A landscape with many valleys, sampled at points; each row gives a point and its height.
From any point a ball rolls to the lowest of the 2 points nearest to it. It stops when none of these is lower. Distance is the straight distance between rows; heights are no part of it.
K890: [184 130  94 134 152 159 129 104 163 145 157 133 107 110 117  87 139  96
 132  92]  (h 370)
K740: [132 155 128 150 139 152  80 146 166 103 120 113 143 112 100  94 110 100
 217 112]  (h 709)
K882: [192 113  61 160 150 125 133  97 115 122 158 154 116  77 115 131 129  98
 128 130]  (h 318)
K647: [106 149 141 151 195 103 140 108  99 117  83 158 129 122 128 116 169 139
  55 146]  (h 395)
K358: [186 103 110 159 153 134 113 139 177 162 138 136  93 170 106 110 154 107
 171  92]  (h 326)
K826: [153 131 128 155 166 102  76 163 136 181 137 158 136  92 143  78 126 124
  88 110]  (h 229)
K205: [ 65 163  97 129 145  91 155 136 141 104  88 127 133 152 144 102 115 141
  88 121]  (h 475)
K690: [ 98 157  75 126 121 126 185 127  73  74  98 146 111 114 145 129 180  76
 124 109]  (h 515)
K815: [103 127 131  83 107  87  96 150 107 113 139 161  96 199 165 156 113 124
 123 132]  (h 733)
K979: [143 143  71  80 129 114 109  84  81 118 104 138 145 164 126 132 170 123
 171 153]  (h 383)
K969: [171 118 143 143 113 151 117 111 165 155 122  93 149  64 141 109 136 163
 175 171]  (h 594)
K922: [ 91 108 166  99 108  76  94 160 116 127 108 132 115 180 131 146 106 165
 151 160]  (h 761)
K910: [147 119 105  77 101 110 130  79  99  91  85 106  94 124 120 167 177 144
 155 161]  (h 351)
K81: [148  74 159 181 123 137 157 163 127 143 110 171 128 143  86 138 143  90
 116 127]  (h 434)
K277: [ 71 145 171 115 148 143 158 112 116 158 158 112 170 142 137 127 138 156
 148 109]  (h 521)
K162: [123 122 164 138  98 137 122 154 174  96 141 121  98 153 159  97 135 133
 174 149]  (h 566)
K941: [121 100 183 140 136 189 110 123 113 147 159  97 186 163 135 131  73 105
 152 162]  (h 490)
K27: [160 105  99  87 126 111 166 143 107  86 129 130  37 154 116 160 185 125
  89 170]  (h 84)
K766: [186 148  89 137 116 132 140  98 136 131 104 110  93 117 128  97 209 105
 142 113]  (h 404)
K546: [ 98 128 130 140 173 123 128 116 107 122 188 150 127  97 134 100 109 120
 118 119]  (h 212)
K414: [132 174  97 160 133  99  78 146 123 103 116 142 159 102 136  94 153 104
 200 122]  (h 667)
K635: [100 110 150 105 134 128 113 137 135 112  50 142 104 130 116 139 147 119
  56  90]  (h 496)
K898: [129 119 134  79  75  96 120 127  71 143 121 158 133 100 141 163 164 124
 131 132]  (h 193)
K172: [150  88 148 116 106 160 116 105 100 142 134 143 156 132  84 178 113 116
 158 142]  (h 426)
K343: [151 181  81 137  97 136 112 116 100 125 139 174 212  95 137 138 104 104
 132 134]  (h 795)
K918: [200 132  92 139 141 164 105 138 139 157 184  61 141 159 182  97  75 146
 191 152]  (h 489)
K681: [145 115 118 184 117 130 144 145 133  77  79 182 118 141 101 149 143  80
 135 144]  (h 401)
K503: [186 145  79  99 108 193  97 125 151 144 138  80 112 172 117  56 148 104
 183 126]  (h 155)
K588: [149 124 166 138 151 182 159 108 120 175 201 119 154 153 148 113 141 148
 160 129]  (h 488)
K268: [189 122  91 123  95 189 104 109 145 117 166  86 153 126 139 108  65 122
 174 162]  (h 452)
K396: [119 154 128 169  81 140 150 120 180 134 117 151 177 137 154 138  88 144
 123 144]  (h 849)
K87: [118 105 148 126 148 147 131  87  84 130 114 154 155  87  77 163 153 109
 113 115]  (h 376)
K245: [191 124  65 150 150  94 137 103  91 108 101 146  87 117 143 139 149  98
  71 134]  (h 248)
K907: [ 92 120 151 125 154 120 177 104 151 105 122  94 124 128  88 179 108 184
  73 140]  (h 308)
K737: [121 118 117  83 129 105 134 101 151  81 111 108  98 139 117 177 134 193
 119 160]  (h 331)
K426: [150 167 109 123 134 123  94  87 178 120 131 122 149  29 149 107 136 142
 119 111]  (h 497)
K656: [112 100 216 143 142 145 131 156 142 140 167 102 108 126 169 101 139 142
 174 158]  (h 586)
K622: [172 145 102 101 109 111  69  95 125 148  73 125  93 145 141 105 216 100
 149 104]  (h 424)
K434: [ 99 162  72 104 111 128 167 142 122 115 100 130 140 121 155  92 160 116
 133 108]  (h 498)
K169: [134 179  80 182 142  91 129 130 138 121  86 139 182  91 118 139 131 134
 160 104]  (h 612)
K413: [ 74 135 122  94  86 116 157 161  84  79 116 123 100  92  95 182 110 127
  92 128]  (h 161)
K177: [126  94 168 145 107 151 151 155 150  80 131 141 105 128  55 213 100 125
  93 134]  (h 665)
K878: [161 117 152 141 122 144 110 108 207 114 127 110 108 149 141 139 103 162
 140 134]  (h 546)
K850: [ 62 135 150 133  46 103 111 153 131 122 132 137 147 129 130 170  61 106
 155 111]  (h 748)
K566: [179 125  82 188 143 105 152 147 124 144  80 169 131 124 134  91 165 111
  83 142]  (h 305)
K354: [192 122 150 154 169 168 108 150 160 176 165  92 128 197 137 110 137 116
 194  95]  (h 277)
K347: [ 55 106 166  90  90 133 129 126 111 109 140 123 128  80  85 161  87 118
  67 117]  (h 214)
K816: [ 98 146 127  96  97  75 114 133  64  92  79 162 118  92 130 193 123 123
  94 138]  (h 30)
K77: [ 62 134 171 165 113  97 154 139 170 111 123 121 104  96 120 139  76 141
 101 113]  (h 624)
K300: [ 78 133 174 118 149 106 114  99  92 113 139 137 110 112  94 168 127 100
  67  95]  (h 295)
K385: [182 166 133 161 136 141  67 165 168 165 117 152 177 112 128  89 104 138
 129 107]  (h 306)
K612: [130 140 127 147 141 105 161 109  98 109 136 148 118 117 147  93 183 148
 142 173]  (h 319)
K61: [ 88 100 190 168 128 143 142 143 158  84 144 133 105 109 116 148 105 127
  93 166]  (h 649)
K435: [118 151 144 147 121  65 118 110 156  85 101 140  82 131 154 145 150 145
  79 127]  (h 568)
K713: [136 119 100  79 101 189 144 126 132 134 114 111 133 175 122  78 168  90
 182 107]  (h 122)
K184: [125 107 162  97 112 186 105 140 148 169  97 117 166 112 111 100 135 117
 155 113]  (h 177)
K25: [115 103 126  76 140 158 163 114 124 151 110  90 113 150 104 129 180 126
 170  98]  (h 91)
K76: [156 117 138 115 145 156 107  91 127 113 135 117 121 144 132 104 163 149
 132 188]  (h 346)
K547: [144 121 111 134 109 146 106 114 141  93 107 165 127 123 124 110 142  89
 122 155]  (h 371)
K112: [125 164  67 171 118  65 158 147  96 103  64 144 147 112 141 149 143 118
 121 148]  (h 565)
K63: [141 181  87 112 127 182  96 135 119 138 145 147 206  96 110 101 121 103
 169 104]  (h 764)
K511: [132 121 129  64 129 128  81 101 113 121  68 147 128 172 115 143 160 107
  98 108]  (h 473)
K687: [113 135 114 170 165 126 192 151  95 112  96 175 127 106 148  98 149 114
  61 149]  (h 350)
K466: [150 140 141 118 107 113  93  92 152 130 157 115 148  60 159 150 121 143
 158 143]  (h 550)
K857: [ 95 118 169 162 154 170 138  97 138 148 173 109 180 140 125 124  59 139
 100 152]  (h 512)
K467: [ 97 110 143 144 165 113 174 156  95 115 187 143 110 146 154  98 140 150
 134 158]  (h 282)
K512: [103 140 109 119 129 121 122 113 145 164 148  79 147  62 141 102  67 173
 116 100]  (h 433)
K985: [132 101 100 129 121 118 191 175 143 101  94 116  62 123 126 119 171 134
 114 145]  (h 64)
K563: [117  75 139 157 154 130 155 170 123 166  98 136 146 132  90 125 130 148
 110 154]  (h 461)
K404: [141  82  75  94 137 124 135 129  72 154 133 122 116 173 100 126 102 145
 116 165]  (h 453)
K754: [ 85 115 121  97  90 103 116 160 119 127 157 148 114 144 148 127  83 100
 124  93]  (h 702)
K137: [ 79 125 174 133 155 133 191 140 152 134 155 127 106 183 143 129 126 143
  61 116]  (h 348)
K296: [179 157 136 132 140 151 110 153 168 203 141  98 168 137 141 112 123 137
 175 100]  (h 194)
K109: [100 135 138 131 186 102 121  84 121 139 137 113 143 131  95 164 103 159
  95  88]  (h 243)
K789: [ 87 158 132 114 131 130  98 109 168 128 169  99 149 172 150 125  69 140
 131  93]  (h 307)
K108: [ 73 167 101 123 168  87 134 145  75  83  60 137 116 133 127 121 136 134
  55 142]  (h 441)
K367: [157  94 132 150 131 125 131 125 143 141 158  97 125 173 138 151  89 160
 165 165]  (h 520)
K52: [166 126 110 120 108 107 149 103  74 105 141 178  86 104 145 175 143 106
  55 141]  (h 174)
K332: [174 107  82 103 131 158  86 121 109 151 156 131 152 158 125  96  98 115
 140 141]  (h 419)
K987: [ 73 136 170 153  77 109 152 152 166 103 151 124 107  92 173 109 110 159
 144 143]  (h 590)
K992: [178 122 114 134 107 119 131 138 134 198 107 137 162 117 115 141 131 122
 156  83]  (h 52)
K731: [139 132 124 155 134  84 121 124 148 171 127 133 159 106  93 162  79 141
 119  72]  (h 240)
K340: [140  77 114 127  92 161 185 159 152 146  85 126  96 165 126 104 189 124
 123 162]  (h 48)
K360: [132 119 158 128 151  71 108 142 115 102  89 141  65 121 122 178 143 145
  36 114]  (h 531)
K523: [118 166 127 145 166 186 101 152 136 141 158  86 184  94  90  91 110 112
 210  84]  (h 738)
K147: [187 139 124 116 171 191  90  93  99 167 194 130 164 139 122  87 128 122
 149 135]  (h 454)
K946: [123 110 196 164 131 146 121 144 146 149 151  88 149  59 139 111 117 151
 193 145]  (h 619)
K393: [ 54 142 149 147 112  81 114 176 153 125 153 118 103 142 134 104  70 109
 113  76]  (h 666)
K265: [170  86 169  94  97 199 112 141 149 178 147  84 139 154 157  96 124 112
 172 139]  (h 218)
K95: [ 91 174 154 136  99  43 103 100 120  90 144 142  88 103 154 161  91 135
  90 104]  (h 636)
K86: [149 142  94  82 120 118 176 119 122  79 120 156  80 127 126 200 137 130
  51 132]  (h 115)
K348: [129 152  72 136 129  65 147 123  52  74  76 136 100  95 145 146 182 116
 139 138]  (h 535)
K590: [ 87  88 143  74 141 132  83 145 157 153 110  99 118 133 133  96 117 137
 133 113]  (h 222)
K148: [138 182  79 172  98 135 166 125 140 150 165 144 189 118 138 146  75 122
 124 107]  (h 828)
K106: [118 138 153 146  78 132 155 158 156 171 160 140 150 159 184 129 111 159
 106 133]  (h 864)
K441: [161  81 147 180 154 106 157 134 130 154 136 114 122 126 114 144 134 173
 144 172]  (h 491)
K487: [162 132 115  90 127 117 110 116  84 129  85 159  93 169 146 107 202  96
  82 129]  (h 449)
K99: [ 93 120 152  54 131 133  85 103 128 127 145  89 108 154 148 136  95 158
 121 118]  (h 257)
K706: [ 86 131 152  94 138 141 161 128 133  95 137 144 110 182  90 173 127 152
  58 136]  (h 328)
K630: [152  77 116  89  98 169 170 128 118 145 121  99  78 198  99 141 169 137
 166 157]  (h 65)
K462: [ 99  85 188 104  97 169 124 131  96 110 166 123 147 139 122 160  90 114
 168 155]  (h 462)
K746: [110 133 130 152 169 136 106 137 185 154 144 100 146 109 135  89  66 153
 132  84]  (h 374)
K139: [ 52 191 146 133 157 112 125 108 113 116 180 111 157 121 122 128 136 131
 187 104]  (h 559)
K118: [124 117 142 142 179 104 125 156 116 185 157 136 138  83 116  92 143 115
 136  77]  (h 50)

For each start below, name the point where the ball stops.
K63 -> K340
K690 -> K340
K857 -> K816
K360 -> K340
K882 -> K340
K878 -> K118
